Each row is a point on a tangle of strands that fork and nearly touch. The rows are in no order.
In the rows, 128 means zero.
Points whose rows are less than 106 apart are linked; no others are.
Nal: [139 128 134  71 124 141 119 126 170 131 103 129 140 143  85 107 148 146
 119 105 116 131]
Mul: [168  57 140 115 119 165 112  98 127 141 120 109 171 141  97 184 161 133
 109 140 143 104]
sisen: [140 177  94 187  92 148 102 113 117 130 198 143 128 109 105 136  80 100
 140 165 146 103]
Zot: [194 116  87 166 126 198 141 112 168 154 135 129 170 123  91 182 122 117
 103 157 135  80]
musok: [ 91 150 101 172 114 104 131 120 121 199 121 185 116 106  80 140 111 160
 146 167 134 158]
Sive: [ 89 165 125 175 142 113 120  85  90 152 165 152 100 147  74  92 156 170
 164 132 163 132]
Nim: [ 77 103 132 132 166  73 126 152 108 167 101 123  95 137 129 151 163 198
 117 124 114 164]
danup: [104 123 101 112 148 113 144 154 151 153 101 144 104 123 149 172  66 122
 114 161 105 133]
Bapes: [109 135 131 166  81  95  97 136  89 101 134 135  87 132 177  88 128  78
 164  69 165 131]
pon: [ 99 106 101 167 140 119  93 127  67 131 172  85 132 135 159 164 118 129
  85 130 144  78]
zon: [106 136 125 126 172 155 145 154 174  97 139 127 108 155  62  97 167 172
 139 113 151 132]
rapo: [130 150 144  87 145 133 196 144 159 132  55 133 106 117 182  97  87  76
 137 118  92 121]
mut: [176 136 125 121  95 172 100  81 143 161 146 115 178 118  61 121 154 137
 108 115 112 100]
tor: [122 107 171 114 169  72 158 149 133 135  82 167 129 111 138  99 154 176
 149 145 112 194]
Gaku: [178  76 118 154 124 203 104 116 135 133 134 111 157 139  81 194 152 124
 108 141 147  81]
Levid: [125 159 147  97 162 103 171 117 129 113  98 132  95 127 204 108 166  98
 139 110 110 114]
Tezu: [150 185 129 132  87 144 133 154 129  94 124 135 119 100 142  61 124  61
 141  85 135 116]
rora: [148  33 130 131 135 125 117 129  96 156 107 123 165 116 152 209 114 146
 104 178 126 140]
Rebes: [ 99 116 125 111 172  89 164 161 134 155  77 139  89 123 169 150 111 137
 118 139  99 146]
git: [120 164  88 164 150 150 126 125 101 152 149 111 117  95 125 113 141 130
  75 110 126  74]
losiz: [ 97  82 122  88 148 113 129 183 187 114  82 135 104 156 105 143 110 147
 117  99 141 149]
buge: [118 159 137 137 117 114 125 120  95 100 115 129 123 115 201  75 166  89
 122  55 155  80]
zoru: [160 126  87 151 124 166 134 101 156 176 139 144 172 125  90 177 101 131
 113 174 143  98]
fekag: [ 97  65 140 105 126  86 114 163 149 150  70 146 123 133 103 139 123 162
 112  86 129 175]
Boti: [138 111 145 133 104  93 117 100 100 177 108 154 186 108 103 100 127 152
 120 139 139 149]
zezut: [137 132 115 135 133 148 162 178 171 181 104 107 100 123  74 135 145 115
 157  91  86 159]
Kote: [159  93 156 107 145 115 125  97 102 134 133 139 175 100 168 164 114 159
 118 209  83 155]
tober: [144  94  98 150  98 150 105 106 144 190 132 135 158 123  75 171 106 125
 110 119 133 111]
ker: [144 116 185 100 144 109 145  92 114 152 111 147 155  95 176 126 102 162
 114 178  43 156]
bol: [117  69 119 140 127 105 105 130  62 146 138  95 157 133 165 186 116 127
 106 165 140 110]
Dusan: [139 143 155 111 103 128 167 138 168 137  78 167 120 123 140 118  50 107
 159 159  93 172]
Nekib: [163 182  90 157 118 160 122  96 139 142 179 142 149 109 113 155  90 117
 127 197 125  92]
Loper: [117 110 117 105 117 120 107 153 110 175 100  97 113 126 131 153 115 127
 109 103  61 137]
niv: [ 85  90  93 142 122 105 114 168 135 174 112 147 105 118 120 197  63 134
 113 143 109 150]
Nane: [111 147 146 149  92 107 116 141  96  92 107 116 109 131 179  67 154  77
 150  42 157 113]
biva: [157 164 124 115  96 131 145 134 175 100 108 160 148 132 138 121  49  80
 144 156 132 134]
vimuz: [147 144 103 135  89 139 123 163 189  93 120 156 144 141 112 128  44  87
 145 137 157 128]
botev: [170 173 104 136 137 170 162 112 135  98 151 146  72  98 219  96 179  80
 142  98 114 111]
vulab: [134 148 126  91 127 144 117 159 174  80 123 125 118 144  99 106 114 123
 144 130 133 134]
paga: [109  92 156 103 117  87 111 135 123 155  84 135 139 134 100 108 150 174
 118  87 122 171]
Vak: [134 122 173  88 122 134 179 139 164 144  64 143 116 120 169 121  65 112
 135 142  61 155]
Por: [100  61 134  93 145 160  95 141 158  71 126 106 154 170  95 127 105 152
  94  62 154 118]
kizat: [128 162 150 114 144  98 126  65 105 101 156 150  81 143 184 106 209 144
 164 142 141 138]
nebi: [123 115 120 113 121 131 118 176 141 181 104 102  89 129  91 149 134 128
 139  89  66 156]
Sel: [128 182 119 112 153 133 127  88 115 156 154 124 104 115 128 144 139 147
 124 181  69 117]
dol: [196 143 119 130  83 184 116  94 132 149 145 112 199 117  83 119 133 100
 121 144 125  99]
lovol: [203 141 131 116  78 184 133 117 125 124 126 108 213 118 129 116 123  70
 140 146 125  90]
Kelin: [126 155 146 113 161  90 151  87 110 127 113 149  90 123 198 123 169 125
 143 145 114 136]
rolu: [ 83 142  91 199 136 119  90 126  88 118 194 134  52 131 145 148 128 135
 132 122 147 112]
zus: [136 180  93 156 140 158 131 141 110 176 145 110  95  91 102 127 138 129
 102 122  81  94]
zud: [ 91 102 124 125 141 152 100 190 146  67 134  97 109 155 106 117 112 147
 109  73 135 130]
Dini: [144 152 116 158 159 130 199 160 182  88 181  97  87 110 139 132 152  87
 149 105 125 165]
mon: [129 142 151 115 150 149 164 188 169  40 130  96 116 143 119  75 158 113
 149  80 162 141]
vun: [ 76 126 114 142 179 125 142 136 129  98 123 147 112 154 122  95 121 150
 115  91 180 102]
zok: [ 97 123 160 128 117  68  84 115  73 104 126 109 118 144 189 118 146 138
 123 107 134 134]
laba: [143  57 152 109 136 102 100 114  99 145 137 132 177 110 152 185 123 178
 105 184  96 160]
Dube: [126 172 111 158 114 143 102 132 120  95 185 127  98 121 107 111 116 123
 134 137 140 110]
pona: [ 92 112 125 116 156 122 142 113 146 113 108 156 151 156 105  93 110 154
 110 122 189 109]
Nagam: [ 88 124 169 138 128  68 112 131  88 109 100 107  95 154 191 108 167 140
 146  80 151 152]
zodon: [117 138 133 126 178 138 176 162 171  77 143 101 100 148 107  95 174 134
 143 109 152 135]
noku: [155 161 137 138 107 157 165 194 156  57 128 111 112 111 119  66 144  74
 142  82 151 143]
munat: [137 172 138 107 132 113 128  72  85 168 138 126 132 110 152 121 141 133
 117 163  77 113]
Seku: [147 121 124 117 100 139  99 129  89  85 172  84 155 124 188 169 106  70
 126 163 110 102]
nop: [106 119 156 129 111  92 111 145  94 153 101 102 117 150  94  87 166 158
 153  80 134 166]
biz: [ 95 102 124 135 101  98 101 161 117 122 116 128 127 140 118 123  80 120
 125 104 159 136]
bivi: [138 147 101 194 151 143 182 151 157  87 197 112  60 105 155 131 169 102
 141  97 156 157]
Taz: [157 120 150  82 112 148 128 116 202 141  97 152 125 143  98 161  93 131
 131 137  62 157]
nela: [147 173 130 124  74 126 125 110 104 110 132 141 169 100 149  73 110  59
 137 113 155  95]
Zipet: [147 156 151  66 126 134 133  98 154 128 104 137 170 135  86  70 168 153
 120 123 130 117]
pode: [ 93  77 116 125 132 136  77 112 134 156 145 117 127 148  65 165 141 179
  94  93 120 122]
Mego: [161 170 155  80 117 130 155  87 142 165  86 152 159 115 107  70 145 135
 137 137  97 140]
Per: [128 158 112 155 150 173 145 109 104  71 158 125 144  97 172  90 148 116
  64  94 176  66]
nozu: [170  96 132 135  94 163 102 122  76 118 139 112 172 141 131 159 127 103
 153 200 162 107]
Valun: [117 139 162 119 119  72  87  82  60 115 139 119 130 124 212 134 159 142
 115 138 110 132]
rizi: [ 91  94 106 134 166 144 137 203 167 103 110 106  89 146  94 118 130 150
 113  65 146 132]
bekem: [132 175 133 109 175 121 194 124 164 117  99 144 104 125 147  90 161 108
 150 125 140 113]
rud: [160  57 158  96 124 134 142 123 175 139  95 145 160 126 153 203  69 135
 107 168  74 160]
duvap: [126 132  84 127 153 149 157 167 199 118 110 148 119 127 143 170  48  99
  99 149 125 107]
Muner: [146  91 124 135 104 121 118  87 115 210 111 137 182 105  83 148 134 140
 101 123 134 121]
zit: [121 132 110 175 114 139  82 106  68 110 194  96 129 122 163 134 126 106
 107 122 144  79]
tofi: [166  64 143  75 124 145 126 111 139 124 103 106 195 139 142 162 146 123
 104 148 132 113]
gozug: [ 96 121 154 126 159  63 139 123 117 124  97 167 124 126 155  99 144 171
 126 141 156 158]
Dil: [176 107 138 104 120 170 122 117  78  97 128 111 180 140 165 156 148  96
 141 200 164  81]
gezi: [152 169 106 147 114 147 130 119 111  91 150 140  87  96 214  87 168  77
 121  75 133  96]
firu: [136 160 117 146 151 156 189 154 151 185 146  86  97 111  89 139 156 116
 163 117  65 154]
tuk: [151  98 145  79 122 145 148 119 181 136  85 141 150 135 150 164  68 121
 109 150  69 142]
vele: [ 85 122 104 159 115  96 112 139 112 183 134 162 107 116 102 169  96 158
 127 156 125 153]
pega: [ 99 137 124 135 141  98 155 149 149 149 131 150  90 137  93 143 140 150
 175 158 134 172]
momas: [146  35 163  95 120 163 130 121 127  80  87 138 208 169 124 135 132 133
 135 142 201 126]
fuzel: [120  82 154 118 139 115 117  92 113 106 137 148 193 148 115 131 120 176
 116 170 180 144]
piv: [132 120 127  76 118 138  94 172 133 114 120  86 110 133 145 158 100 106
 114 110  47 134]
Pir: [115 142 153  98 163  89 158 134 151 101 134 121  92 152 134 134 168 138
 175 151 125 173]
Rimi: [174 171 135 114  91 141 151  93 119 143 111 136 197 101 142  79 111  70
 132 132 135  92]
pab: [135 142 127 120 102 151  87  78 114 159 159 111 163 137  54 103 154 162
 111 115 125 106]
lakov: [ 91 102 134 124 139 117 124  97 141 122 129 166 158 158  80 110 104 181
 122 139 182 142]
pev: [129 141 159 105 119  85 115  96  64 154 116 103 132 109 196 133 134 127
 112 135  62 137]
Dag: [131 143 161 119 121  79 124  90  92 136 115 163 154 105 135  85 143 149
 132 150 133 157]
dabi: [116 147 135  90 144 118 124 160 153  72 143 118  86 145 149 139 129 116
 148 158 111 142]
mol: [ 68 132 117 170 139  93  96 114  83 119 168 144  86 147 136 145 109 153
 134 142 160 129]
koze: [124 111  95 113 160 147 144 149 188 101 118 135 148 135 137 146  87 125
  90 141 161  87]
kegar: [ 79 154 109 159 146 122 108 107 117 137 173 155 104 149  76 126 128 174
 141 161 158 131]
Bar: [102 121 169 118 121  77 133 155 110 110  90 101 117 157 145  87 166 128
 163  73 151 162]
romu: [173 163  87 177 142 156 181 114 148 113 181 143  58  97 186 110 180  79
 165 104 137 133]
Tum: [116  97 105 131 126 137  98 116 151 188 135 132 122 121  59 175 135 159
  93  96  99 115]
Vimep: [180 174 119 105 112 181 128 124 206 127 123 148 138 137  80 137 104 131
 133 146  75 129]
pelo: [149  45 159 129 123 139 118 109  95 107 115 142 195 143 125 143 131 157
 139 179 190 137]
dud: [ 77 107 124 136 179  65 155 161 120 154  74 126  80 131 173 149 149 156
 119 109 138 144]
Bak: [130 125 122 101 107 129 103 149 108  91 144  88 129 119 180 157  87  78
 114 125  90 106]
bogok: [107 161  93 195 132 139 110 160 109 112 193 121  45 112 129 145 133 117
 142 125 128 128]
beb: [130 123 155 115 142  96 173 147 167 159  87 163 110 126 102 127 133 152
 170 151 108 206]
faz: [110  57 152  78 132 141 114 118 140  72 112 114 196 174 110 123 116 142
 110  90 175 120]
kelug: [122 155  99 174 156 171 144 115  98 118 158 109 145  88 136  99 138 133
  50 110 164  62]
Lub: [160 187  99 147 121 188 133 143 205 121 150 155 113 131  54 133 127 160
 135 140 109 137]
suze: [172 132 128 120 109 173 125 128 117  64 162 100 177 119 175 149 118  66
 123 170 145  70]
Tid: [154 196 141 100 139 145 172 103 138 148  99 136 123 111 123  80 143 108
 148 136  95 115]
fulu: [ 71 104 126 136 153  98  84 122  89 157 132 105 112 157 111 141 149 199
 104 103 125 130]
Sezoz: [108 159 147 172 112  89 124 102  79 152 153 132 102 138  95  82 175 144
 182 117 158 155]
keku: [118 139 134 151  65  85  79 106  72 109 154 145 101 126 179 107 112  81
 159 109 146 136]
Bab: [119 153  97 151 161 182 142 153 189 128 148 145 100 133  49 122 148 184
 122 130 143 123]
mes: [109 135 147 156 126  89 140 138  98 157 156  72 114 153  83 100 189 146
 182  88 128 165]
Vog: [116 139 123 145  86  90  94 127  76 149 136 125 128 117 139 116 101 101
 135 118 128 132]
lole: [117 112 109 140  83 120  91 166 147 100 138 135 144 141 108 139  47  95
 141 125 164 134]
pebak: [130 176 113 136 159 146 150 137 128 168 155 105  80 115 102 138 164 135
 146 146  77 132]
ziti: [141 106 122 170  86 133  92 112  49 123 171  93 167 131 141 147 112  91
 143 161 162  97]

A fork is a point with three links. Follow the links from the first point to the second and name the forks in between, in order.
git / mes: pebak > nop
Bar / Dube: nop
rud / zodon: tuk
Pir / Zot: tober > zoru
Tid / pode: tober
Dil / kelug: pebak
biz / zodon: Vak > tuk

A fork is a point with three links, a tip a point with one. Leave the first point through the second and follow the links. Name the first fork or tip that comes.
mut / dol: tuk
nebi / Loper: ker
Mego / Zipet: tober
Pir / dabi: kizat
mol / rolu: zoru
lakov / fuzel: nop

Follow the links from the first point to the second, and from the first to the third. Name the last point that the two ways share.
dabi / Nekib / dud: tober
vulab / Nim / Zot: tober
kelug / Seku / zud: pebak
Sive / Mul / dud: zoru
zezut / Sezoz / Per: pebak
Mul / Sive / gozug: zoru
zud / zus / bogok: nop
pebak / fekag / Dube: nop
